A landscape with many peaks, sampled at points; each row gives a point and its height.
From any point a climber steps to the highest of the 2 points nearest to it. It stops when none of these is higher. Distance is the straight distance between rows; heights are no part of it.
Didav h=50.0: [-62 -11  54   2 -42  51   6  39  11  21  43  11   4  14  45  27  33  -6
  34   4]
Dolal h=50.1: [-21 -42 -37 -45 -72 -34 -18 -41  -5  75   1  63 -11  23 -49  28  11 -20
 -51  54]
kidev h=31.1: [ 14  -3  45   0  66  27  58  20  -5  -4 -24 -44   5 -30 -64   2 -14  25
 -61 -19]
Posen h=10.1: [ -9 -27 -14   3  12  -3   6  15   9 -14  30  15  20  16 -14 -31  11  52
  34 -25]
bemu h=30.5: [-14   3 -28 -26  67  15  23 -23   0 -45 -37 -40   6  -9 -15 -47 -19 -12
  -5 -13]
kab h=58.9: [ -8 -29 -66 -72 -47 -49 -55 -48 -13  44   9  10 -40 -24  28   7   8 -21
   9  47]
Kupo h=16.0: [  2  15  62  46  -5  18  34  45   7 -10  28  42  15  32 -34  -1  13  42
   4 -44]
Dipep h=51.0: [ 18 -17 -18   1  -4  -7   5 -14  16  12 -84  11  20  36 -52 -12 -33 -37
 -60  44]
mitar h=76.3: [ -7 -14  -5 -39   5  -3 -29  -1 -19 -31  -1 -31 -37 -40  51 -26  41  37
  43 -20]
zogid h=35.1: [ 44   9 -62  29 109 -40 -29 -48 -15 -30 -29 -62   8 -13  -6  12  -8  -7
 -19 -15]
Muge h=55.9: [-27  34  32  20 -72  25  73  48  61 -11  54  30 -26  -6   5  56  27   0
 -36 -16]
mibi h=23.2: [ 45  36  65  53  58  -1  21  43 -44  22  21 -49   1 -20  18  29 -32  28
   7 -25]
fam h=10.7: [-18 -18   4  -8 -17 -12  -1  -9  39   3 -16  15  16  33 -64  -5   6   2
  -4  21]
Fol h=7.5: [-47 -60 -24 -15 -36  19   7   2   8  27  46  26  25   2   4  -9  19  60
   2 -22]
luti h=26.7: [ 36  24  63  47  70  17  32  27 -45  20 -19 -59   5 -26 -27  21 -31  19
 -52 -20]
Puze h=38.6: [-49 -23  -5 -10  26  19 -19  20  40   5  37  16  30  34  52  10  41  -7
  93  16]
namuv h=65.2: [ 13 -21 -17 -38 -62 -25   9 -31  -3  15  10  37 -34 -39 -40 -13  28  37
 -37  -9]
pazus h=48.3: [-34 -36  -8 -13 -77 -17 -41 -29  -1  63  12  35 -12  17  -1  39   5  -7
 -32  39]
Sog h=63.7: [ -9  -7 -25 -41 -48   2 -16  -5  21  22 -19   1  17  16  -6  24 -65 -43
 -17  64]
fogis h=18.4: [ 27  36  65  52  -3  -1  21  67 -10  -2  36  25 -13  15   3  30   0  32
  39 -25]
fur h=55.4: [ -2 -43 -22 -28 -35  -6   1 -40   3  52 -72  35  -6   2 -61 -15  13 -31
 -67  37]
Las h=78.0: [ 44  34  -3 -26 -41 -42   2   8 -26  -9   4  -5 -53 -47  12   7 -16  54
 -23 -20]
Refe h=87.8: [  7  13  10 -33 -39  -3   6  39 -25 -22  11 -15 -53 -48  50  -7  24  63
   3 -34]
gor h=46.4: [-46  -8  37   8 -10  43   0   4  12  13  -3 -16  18   8  35  -4   7 -25
  38   8]
kezut h=62.8: [-32 -64 -68 -86 -44  -6 -30 -47   0  48   7   8 -12 -28  -4   5  -7 -17
 -35  42]
nali h=58.8: [  9 -57 -43 -60 -33  -8  -6 -36  12  52 -25  17   7 -29 -48 -14  -8   0
 -50  41]
gedup h=53.1: [-47  14  61  14 -64  51  55  59  24   9  53  22   6 -12  38  39  25   5
 -12 -23]
botup h=69.2: [-11  19  21 -44 -34  -4  14  25  12 -43   2   6 -66   8 -19  -4  20   8
  -6  15]
mus h=20.6: [ 47  59  73  43  39  20  21  62 -22   3  33  -3  -5   3  15  25 -33  -4
  36  -3]
pozi h=48.5: [-29 -26 -88 -44   9 -14 -32 -35  12 -34  12   9  -2  -5  28 -43  28  16
  30 -18]
sedob h=8.6: [  5 -26 -38 -17 -22 -50 -40 -40  19  25 -16  40  -5  40 -50  -2  22  -6
  12  45]
mavu h=51.8: [ 37  12  25  10  50 -13  -6   3 -12  -5 -24 -68 -10 -42  17  13 -32  -1
  21   5]
vuzav h=33.9: [  3  -4 -54  53  18 -26 -45 -52  11 -17  -4  29  60  43   7 -14   5  -1
  30 -28]
sebe h=57.2: [ 32  51 -24  74 105 -17 -39 -23 -41 -40 -14 -36  20  47   3  13 -22 -28
   6 -43]
nav h=79.0: [-11 -15   3 -41 -38   9  26  56   4   5  48  -3 -23 -49  56   9  22  75
  28 -21]
sep h=42.2: [-23  17  11   1 -29  35   8  12 -11   1 -11  -1  21  16  16  -7 -42 -31
  -5   1]
vak h=59.0: [-14  -2  10 -16 -80   5  50  14  47   2  49  31 -23 -22 -30  53  23  32
 -44  -4]
Fivi h=64.3: [  1  32  38  10 -66  -4  -6  22  15  -7   5  26 -34  18 -15  11   4   4
 -10   6]
nokul h=71.8: [-20   9  18 -30 -22  22  66  77  14 -16  60  25 -18  -9  44  12  11  53
  31 -12]
silu h=68.9: [-11 -25 -34 -72 -31  -8  -1  -3  35   8   3 -29  -9 -14 -15   1 -39 -11
   1  66]
pafol h=73.0: [ 15 -20 -27 -33 -12 -17   5  -8  -4 -20   1   7 -42 -39 -49 -40  31  59
 -22 -30]
voni h=51.4: [ 31  19  47  33  19  12   0  27   5  12 -11 -37  39   7  16  21 -51 -56
  39  39]
peteb h=45.4: [ 17  39  37  36  39  16 -30  11 -17 -26 -30 -34 -10  27  19   9 -32 -65
  27  24]
Zizul h=67.3: [ 28   5  38  12 -23   6  31   7   7  10 -63  -8 -18 -12 -57  18 -12  -6
 -72   7]
mep h=39.2: [-22  19 -12  53  50  12 -27   5 -10 -31  29  23  38  39  87 -14  38 -22
  81 -41]
Vetug h=62.7: [  9   4  36  22 -71  15  51  19  42   6  -9  22  -8 -18 -57  45  10  -3
 -68   7]
voduz h=84.8: [ 11   2   6 -19  -5 -16  -2 -22 -24 -21 -42  -8 -45 -16 -49 -36  14  16
 -50 -15]
bote h=59.5: [ 39 -13  -7  14  29 -37 -31 -15  16   9 -10 -61  15 -41  19  20 -14  -3
  61  18]
tovoz h=43.4: [  34   11  -17    1   97  -22  -23  -26  -26  -29  -31 -101  -26  -31
   11   13   -9  -11  -14   -2]
regur h=74.3: [ 40  12  12 -14  25 -15   7 -17 -28 -15 -78 -32 -40  -4 -56  -5 -19  -3
 -86  22]
Dize h=33.5: [-30 -21 -42  19  37   2 -36 -31  44 -15  21  -9  61  18  52  20  29 -20
  71  -9]
zor h=65.1: [  8  50  41   0  -5  39  86  74 -11 -21  45  17 -18 -27  67  -2   6  31
   1 -40]
dis h=53.8: [ 17  25  26  87  57  33   4  19 -16  12  28  28  75  37  17 -18 -25 -32
  50 -28]
Nir h=42.7: [-40 -42  -2 -28 -21   2 -20  21  32  17  51   6 -10   9  15  19  24  24
  67  23]
rasu h=69.4: [ 47  40  33  18   0 -28  24  21 -28 -24   0 -16 -56 -21 -32  25 -13  53
 -49 -24]
Nanu h=6.8: [ 26 -25 -67 -49 -11 -79 -36 -63  -6  35 -33  51 -39  -3 -36  -7  20 -51
   3  50]
loga h=60.2: [ 15  52  23   5 -79 -23  23   2  -5 -26   7  47 -75  -7 -24  32  27   6
 -54 -12]
dup h=54.7: [-25 -28 -94 -71 -31 -33 -42 -50   5   5  32  20  -6  16  37 -19   5  10
  19  32]
sebud h=86.8: [  5 -43 -17 -14  60   2 -44 -30   8 -27 -20 -53 -12 -50  13 -33  47  14
  30 -19]
potuv h=36.3: [ -8  18 -55   3  18 -25 -46 -45  -1 -40 -39   3  13  30  19 -29  -6 -56
   9   7]
tasuz h=74.8: [-22  19   5 -72 -59   7  17  12  20  -9   6 -14 -32 -10  16  11 -20  -8
  -1  36]
zav h=39.7: [  2 -16   3  72  -3 -11 -44 -14  -5   0   4  24  34  47  -2  -3  20   9
  34 -18]
mes h=36.4: [ -2  10  19 -24  35  34  43  13  -5 -12 -43 -42  10 -17 -11 -30 -23  -7
 -28   0]
lukul h=75.4: [ 43  53   4  84 100   0  -3  12 -63 -28   6 -10  20  52  -9 -20 -46  -7
 -10 -37]
nitir h=33.3: [-31 -11  -4  22  52  12 -28 -12  19 -21  -2 -28  34  -8  78  -2  56 -28
  72 -27]
pefeb h=40.3: [ 21  51  54  52  15  22 -15  18 -45 -34 -41 -21 -27  21 -15   8 -29 -40
 -25   2]
ligos h=34.5: [  0  -2 -47  16 -23 -33 -46 -46 -12   3 -13  17  24  24   8 -12 -27 -22
  -1   0]
mal h=62.5: [-11  -1  15  54  17  49  20  11 -28  28  20  15  75   6  38 -36 -31 -27
  25 -38]
Fusu h=44.4: [ 54  29 -32  59  69 -55 -69 -47 -45 -39 -31 -25  -4  16   9   4 -16 -16
 -13 -36]
Zati h=59.3: [-20  31  61 -20  33  63 100  66  11   0  56  32   0 -29  34 -31  27  17
  12 -25]
deku h=23.8: [ -3  10 -44  -2  92  -2   4 -26   9 -49  -2 -26  31  -2  21 -37 -17 -14
  33 -34]
poze h=64.1: [ -9  39  59   3  36  44  87  44   3   6  40  17  25   3   2 -19 -25  -6
   9  -8]
ritom h=60.3: [-10 -26  11  15 -59  -9   0 -21   6  34 -13  42  -3 -13 -56  -3  42  27
 -50 -17]
Doz h=45.5: [-11  16  19  70  33  21 -27   7 -18 -20  10  28  28  59  22 -26  20 -14
  51 -28]
pov h=38.5: [  8  10 -15   3 -46  -7  -8 -12 -26  -2 -37   8  14   8  -1 -20 -40 -15
 -33  -1]
Vumu h=46.0: [-51 -53  -8 -38 -44  -4 -49 -18   1  30  27  19 -25  15  -3  23  44  12
  14  32]
Kuz h=5.8: [-31 -66 -44 -52 -29  13 -12  -5  22  36  48  -9  22 -31  -6   9   4  48
  -9  22]
veg h=70.2: [ 13 -28 -32 -17  50 -14 -28 -38  23 -20 -26 -59  21 -48  25  -4   1 -28
  25  13]
vules h=13.1: [ -5 -25  37  21  15   2  14  12  28  -2  -3  15  11  21 -60 -20  33  35
  12 -11]
zekid h=52.5: [ 32 -22 -19  -5 -72 -29   6 -27  -6  68 -35  57   6  16 -59  16 -14 -29
 -67  34]
fas h=57.4: [ 26  -5   6  14 -15  -1 -10  -1   9  32 -43 -27  44  17   2  24 -62 -54
  16  60]
Vazo h=42.3: [-48   4 -65 -39   6   6 -29 -40  13 -43 -10   2   4  43  23 -40  17 -26
  21   5]
fusi h=73.7: [  5  34  46  43  60  59  53  27 -29  23  16  -1  40 -10  19 -30 -29 -20
  -5 -35]

Call two points neighbours if one is among the 2 nearest of the other. Go from one point of each pair to the other, from neighbour to neighbour, staying as high as possible. Name the lowest point that can't be avoided.
sebud / mes | deku
tasuz / voduz | pefeb
Refe / fusi | Zati
sebud / voduz | rasu
sebud / Refe | mitar

For each start below, name the point where the climber stops.
ligos | voduz
Dize | kezut
pefeb | tasuz
Kupo | mes
potuv | kezut
Muge | voduz
